Each row is a point on a tangle of strands that fork, close into loops and nearly touch. The rows are in no order.
In the rows, zero is written as 128.
Two points are linked if the straight distance between their rows is under 123. Some points are linked to none.
j_436: [153 155 149 127 148 182  98 101 122  89 128 128 109 110 152 123  63 109
 126  94  90  53 112 154 133 143]
j_101: [110 129 107 187  89 102 162 101 130 139 155 132  88 158 192 100 133 184
 127 183 164 119 107 115 129 124]
j_659: [111 125 172 112 121 142  95 166 129 155 128 139 124 107 116 114  62 105
 138 122  64 140 145 176 171 172]
j_747: [109 187 122 107 136 178 104 104 137 123 148 114 138 183 130 134 121 113
 110  80 192 146 115 118 125  82]
j_435: [103 150  90 184  89  86 147 117 124 160  64 164  84 120 181 139 168 143
 133  90  89 127 119 117 159  77]
j_772: [105 225 101 150  74 151 147 133 161  89 111 125 120 161 174 140 115 156
 119 160 151  96 120 102 147 119]
j_611: [118 103  86 155 164 140 152 101 106 158 152 134 147 134 173 130 142 118
 156 149 116  84 108 119 107 129]
j_239: [129 202 131 109 156 178 147  95 132  98 166 118 146 134 137 154 118  71
 126  85 125  83 108 104  99 149]
j_414: [117  54 119 127 136 143 148 100 131 180 150 132 138 135  65 119 129 124
 143 137 119 127 128 148 126 126]
j_439: [103 165 118 128 152 146 108  86 156 109 139  94 146 194 173 126 136 143
 109 115 206 158 122 116 105 111]
j_3: [118 151 120 159 100 102 161 145 172 130  69 115 157 141 153 109 141 174
 117 174 137 119 197  53 157 170]
j_653: [131 142 137 116 106  86  83 136 140  97 173 149 118 163 105 148 117 155
 120 149 186 125 144 150 123  97]
j_332: [129  71 130 161 100  95 147 134 156 161 155 143 134 152  96 133 125 137
 127 141 142 130 116 151 126 110]
j_680: [147 135 100 214  97  87 148 124 136 148  83 115 133 137 172  96 149 203
 120 167 107 111 183  82 141 149]
j_143: [187  77 135 136 112 105 115 135  87 164 160 133 101  96  96 140 135  89
 157 112  79 118 110 184 105 101]
j_62: [ 91 102  91 140  91 115 179 145 137 157  85 119 148 131 141 110 136 172
 133 171 157 143  86 131 145 114]
j_462: [175  87 144 139 103 105  98 188 136 197 148 106 138 132 112  74 166 118
 131 145  76 188 144 146 124 107]
j_445: [101 116 126  94 125 194 129 136 135 120 110 118 190 134 148 130 110 121
 114 120 129 150 118 102 165 124]
j_43: [123 134 134 131 190 116 168  36  85  97 157 128  92  98 137 138 154 116
 167 141 155  96 139  99  65 149]
j_337: [136 153 153  81 166 142 137 164 109 118 112 106 152  59  55 134 104 102
 163 131  77 120 151 101 100 162]
j_430: [144  94 158 109 118 181 125 139 144 136 141 129 148 128  71 111 123 104
 169 121 113 138 142 147 158 121]
j_263: [ 96 187 113 131 116 175 124 113 141  92 105 123 151 184 123 167 131 139
 104 120 195 150 165 121 147  45]
j_575: [117 135 116 122 141  63 106 127 105 114 177 153 113 147 140 142 113 195
 122 145 186 131 110 120 108 103]
j_105: [107 177 130  87  47 140 141 179 158 100  77 139 143 130 100 172 125 123
  97 163 110 169 145 141 180 101]
j_313: [ 78 180 106 139 141 204 150 106 150  89 158 115 122 151 176 147 114  78
 142 107 127 109 122 113 128 132]
j_420: [120 167 128 120 131 142 132 129 163 166 133 131 130 142 110 144  98 181
 128 114 144 118  79 115 173 131]
j_115: [142 138 149 137  95 117 139 113 180 130 115 122 133 143 118 150  93 194
 110 142 138 150 112 123 177 131]
j_369: [ 93 151 131 150 112 135 148 156 178 104  69 126 173 143 130 134 129 143
 103 138 151 152 178  84 180 148]
j_752: [160  67 136 102 145 114 141 160  88 200 109 135 134  94  89 110 216  73
 137 105  80 189 152 125 114 132]
j_619: [153  82 127 118 148  98 157 181  75 160 118 138 124  52  88 120 181  67
 176 129  69 150 131 124 107 128]
j_183: [121  84 131 155 107 108 140 120  87 168 130 156  69 159 112 175 140 104
 107  74  96 157  85 152 101  96]
j_727: [110  91 115 159 153  76 131 117  88 131 170 129 128 140 136 152 112 158
  96 135 161 158 110 111  94 101]
j_571: [ 93 134  91 194 112 138 131 125 142 154 149 104 109 149 196  95 119 175
 153 179 112 105 120 122 116 129]
j_745: [184 102 151 118 133 135  92 189 178 157 156 111 121 160  99 113 151 128
 140 164  77 160 122 128 131 110]
j_874: [ 87  74  96 129 102  95 157 127 122 187 102 128 156  90 153  90 165 140
 137 132 122 140 122 112 154 123]
j_217: [ 77 153 106 116 156 214 151 122 119  96 112 114 159 125 154 161 122  93
 133 109 123 141 109 103 157 119]
j_26: [128 195 140 122 138 167 156  92 124 106 109 105 173 109 147 152 103  62
 164 127 102  80 148 118 104 152]
j_347: [111 166 138  57 173 147 113 122 102  89 163 166 124 173 119 100 128  83
 120  77 193 181 136 102 109 142]
j_902: [145 110 150 131  69 100 103 155 149 114  75 128 137 105 130 107  83 173
 126 166 123 113 170 191 171 136]
j_585: [130 150 124 116 170 136 149 100 160 151 136  91 144  83 127 155 104 124
 158 122 121 150 110 123 116 156]
j_831: [103  90 102 136 142  88 139  99  59 143 177 151 109 166 156 123 166 115
  95 108 179 127  84 115  78 103]
j_953: [149 161 157  94 133 156 144 127 126 103 108 116 162  74  92 144 107  80
 144 127  66  90 151 135 121 164]
j_518: [118 151  94 133 201 176 145  58 119 125 145 113 154 143 153 133 155  89
 152 149 168 137 116 109  68 124]
j_944: [106 184 102 168 110 147 112 142 161 130 147 118 138 154 183 106 103 171
 150 145 146  94 123 115 148 110]
j_751: [116  98  92 170 159  82 161 171 117 180  75 150 146 126 113 144 185 160
 119 107 121 158 100 116 149 122]
j_42: [101 162 109  82 213 164 150  66 145 112 129 123 141 113  89 149 149  98
 142 142 173 142 111 117  73 134]
j_734: [148 186 134 111 131 187 144 140 141 131 131 131 144 131  87 179 144  59
 128  74  89 124 115 162 144 131]
j_280: [159 126 150  83 110 146  87 128 134 112 179 126 131  97 120 152  83 105
 125 128  80 115 102 156 121 152]
j_536: [144 168 121  91 164 127 106  67 105 109 177 115  99 136 193 102 121 125
 152  98 144  73 136 105  89 179]
j_533: [121  68 101 141 159 125 175 130  82 156 108 135 141  68 116 122 159  84
 153 119 102 127 127 117 110 136]
j_223: [ 89 113 103  90 184 175 138  87 147 118 124 127 141 142 101 139 155 151
 121 149 174 144  84 104 126 123]
j_70: [145  88 119  89 152  85 145  64  63 129 173 150  91 127 133 114 172 109
 117  91 170 132  98 111  67 135]
j_226: [130 200 133  84 142 139  85  93 117 104 167 124  79 158 170  91 104 134
 137  53 156  85 132 125 114 177]
j_379: [180 141 160 125 108 141  66 178 185 111 170 116 130 154 117 142 131 107
 142 133  87 157 124 158 128  99]
j_592: [121 130 129  77 197 118 129  68 101 105 164 140 130 153 142 102 135  95
 135  90 201 165 154  84  81 158]
j_958: [170  82 168  96 116 139  97 143 147 122 160 118  95  69 102 105 107  91
 146 158  57 128 128 172 120 149]
j_836: [ 92 168 123  93  82 165 140 164 136 123  98 116 175 121 128 149 130 117
 110 102 112 167 132 122 199 103]
j_717: [141 121 138 122 143  75 171  64  61 106 161 141  86  97  94 150 164  93
 140 124 150  98 130 125  47 130]
j_328: [139  78 125 162 108  84 115 143  88 158 121 150  96 117 115 157 145 110
 137  87  79 144 119 175 110  69]
j_517: [ 99 154 124 135 142 127 108 143 142 121 101 120 165 162 114 171 100 162
 141 154 182 156 140 123 143  78]
j_603: [ 87  68 105 104 180 142 143  99 101 134 118 141 126 134 105 138 152 139
  93 164 141 156  75 124 112 127]
j_157: [113  89 104 161 153 108 135 122 120 162  94  97 179 147 169 129 129 153
 100 144 126 166 168 103 140 128]
j_966: [126 119  97 150 165 157 133  69 131 140 140 104 159 173 186 125 144 127
 128 135 186 151  97 143  87 107]
j_710: [125  65 112 106 178 145 147 108  88 151  95 124 116 101  64 130 185  96
 101 146 105 175  78 139  81 110]
j_177: [120  88 132 123 144 134 131 140 123 163 109 117 171 111 131 102 112 129
 133 115 103 108 154 115 164 182]
j_448: [130  67 147 130 101 110 129 180 128 155 115 118 137 109 112  82 122 153
 120 118 107 136 128 131 161 171]
j_284: [113 138 156 126 120 161 125 129 118  70 162 127 108 155 162 146 106 134
 127 108 183 127 100 111 154 143]
j_88: [140 192 134 105 135 166  78 113 118  88 153 150  85 138 151 122 101 119
 114  61 140  56 109 145 142 133]
j_449: [191  97 159 126 124  96 119 107 128 163 154 100  88  95  88 128 125 101
 155 145  64 144 128 176  83 131]
j_524: [100 121  97 169  97  99 176 118 128 128 111 125 121 162 137 116 134 170
 126 198 190 124 109 108 118  97]
j_955: [120 187 129 117  90 146 110 163 151 107 111 131 142  95 136 146 100 126
 114  89  91 118 124 154 202 111]
j_972: [178 134 161 115 108 152  83 169 176  85 160 121 138 195 116 159 157 106
 101 145 131 181 111 141 116  94]
j_146: [136  87  96 151 166 126 179  95  69 143 120 114 122 103 142 148 160  88
 159 132 117  97 108 139  85 122]
j_104: [120 152 130 120 192 143 146  53 131  98 171 115  99  77 140 151 126 126
 159 148 114  88 143  82  99 139]
j_253: [127 118 176 125 104  85  96 218 115 120  87 126 140 110 110 102 121 151
 112 152 137 146 214 123 174 178]
j_410: [133 129 157  73 164 144  89 144 134  90 194 155 101 195  93 120 161 100
 115 103 186 186 130 118 109 128]
j_50: [150  80 120 135 115  70  98 147 136 135 138 130 129  46 134 124 119 162
 128 128 101 131 118 152 145  94]
j_516: [131  92 117 157  79  54 131 145 121 133  69 148 123 105 130 127 130 167
 111 171 102  87 163 160 158 134]
j_693: [128 171 131 119  97 162 118 153 127  97 150 140 124 131 119 170 118  84
 103  70 105 114 119 171 162 102]
j_509: [150  81 134 117 133  97 110 168 115 212 125 129 163 114  98 101 174 106
 125 107 106 190 151 140 137 125]
j_386: [138 104 112 168  83  56 139 125 148 155 101 142 137 148 106 147 113 157
 105 174 134 104 152 139 122 123]
j_631: [150 160 144 111 152 173 134 136 152 104 157 134 162 139 104 178 108  63
 137 102 141 131 102 141 108 151]
j_676: [126 152 139 150  78 132  91 147 159  84  54 153 115 113 141  95  65 166
 104 150 124  79 171 181 160 123]
j_884: [132 188 128  68 181 128 126  47 101  96 153 124 132 143 158 101 142  99
 149 100 180 115 173  94  63 173]
j_596: [124  92 110 155 163 127 110  92 137 103 162 115  85 129 168 107 128 168
 135 106 133  52 120 132 122 152]
j_661: [169 105 146 122 152 126 148 149 122 159 163 136 105 119  94 136 128 132
 157 146 119 168  65 140 102 132]
j_417: [132 105 170 123 104 112  82 122 163  76 168 148  89 144 102 130  92 146
 122 121 164 114 148 168 151 116]
j_777: [115 213 122 142  64 145 163 150 135  76  71 119 135 162 122 155 104 138
  86 137 142 102 146  89 164 109]
j_871: [107 114 101 162 113 116 164 128 112 199  94 121 111  78 187  60 183 131
 151 108  92 123 123 107 153 154]
j_126: [150 143 182 125  96 108  71 217 163 107  81 141 129 102 109  98  99 140
  99 139  94 159 199 148 183 164]
j_570: [140 132 144  89 136 114  99 115 117 128 193 132 113 109 119 122  86 133
 125 119 133  80  87 151  90 155]
j_485: [139 123 117 125 150 163 153  96 119 143 132 113 172 121 153 109 104 101
 151 139  94  71 132 108 119 170]
j_205: [160 131 141 132  72 102  99 159 163  96 144 127 134 143  84 148 123 169
 135 176 171 124 123 120 121  98]
j_666: [135 118 105 223 100  79 143 132 112 143  68 159  94 107 154  97 154 176
 132 112 109  75 124 119 157 102]
j_876: [127 135 169 133  95 156  82 154 158  78 119 168  88 129 108 118  64 144
 112 120 120  98 143 200 168 107]
j_771: [123  74 166 126 115  68 105 206  97 160  94 115 116 127 118  96 155 155
  94 133 113 163 177 118 145 168]
j_350: [154 148 118  92 149  98 113  76  83 133 168 108  85 111 136 108 120 129
 147 107 146  57 121 135  52 162]
j_542: [137 168 115 135  95 133 173 155 152  86  36 111 152 142 102 169 102 130
 101 164 161 149 170  86 135 140]
j_361: [134  97 174 125 118 132  69 208 160 118 119 133 110 103 127  76  79 129
 119 149  69 163 176 170 159 142]
j_896: [106  87 111 154 130 131 139 117  70 161  74 143 111 162 124 173 163 108
  87  83 107 159  67 137 111  73]
j_669: [136 114 148 113  96 136 132 148 181 107 119 130 147 130  79 139 128 163
 111 171 133 175 112 107 162 120]
j_853: [140 112 114 207 115 101 131 140 140 141  99 137 119 105 189  62 152 195
 131 144 101  72 149 100 166 143]

A tip is a point with one link. Name the tips that can be reached along the links from each point below, in the order of the rows.
j_146 => j_659, j_337, j_105, j_972
j_653 => j_430, j_420, j_104
j_143 => j_436, j_410, j_896
j_603 => j_517, j_710
j_680 => j_435, j_871

How many points has the smallest loop of links through each point below? Write 0 if it is on no loop.
j_350 => 0
j_223 => 0
j_146 => 0
j_955 => 9

A fork is a point with three links, a tip a point with one. Leave the first point through the second and follow the links. Name the first fork or tip that comes.
j_871, j_874 => j_435
j_430, j_414 => j_653
j_710, j_603 => j_517
j_777, j_772 => j_871
j_536, j_350 => j_896
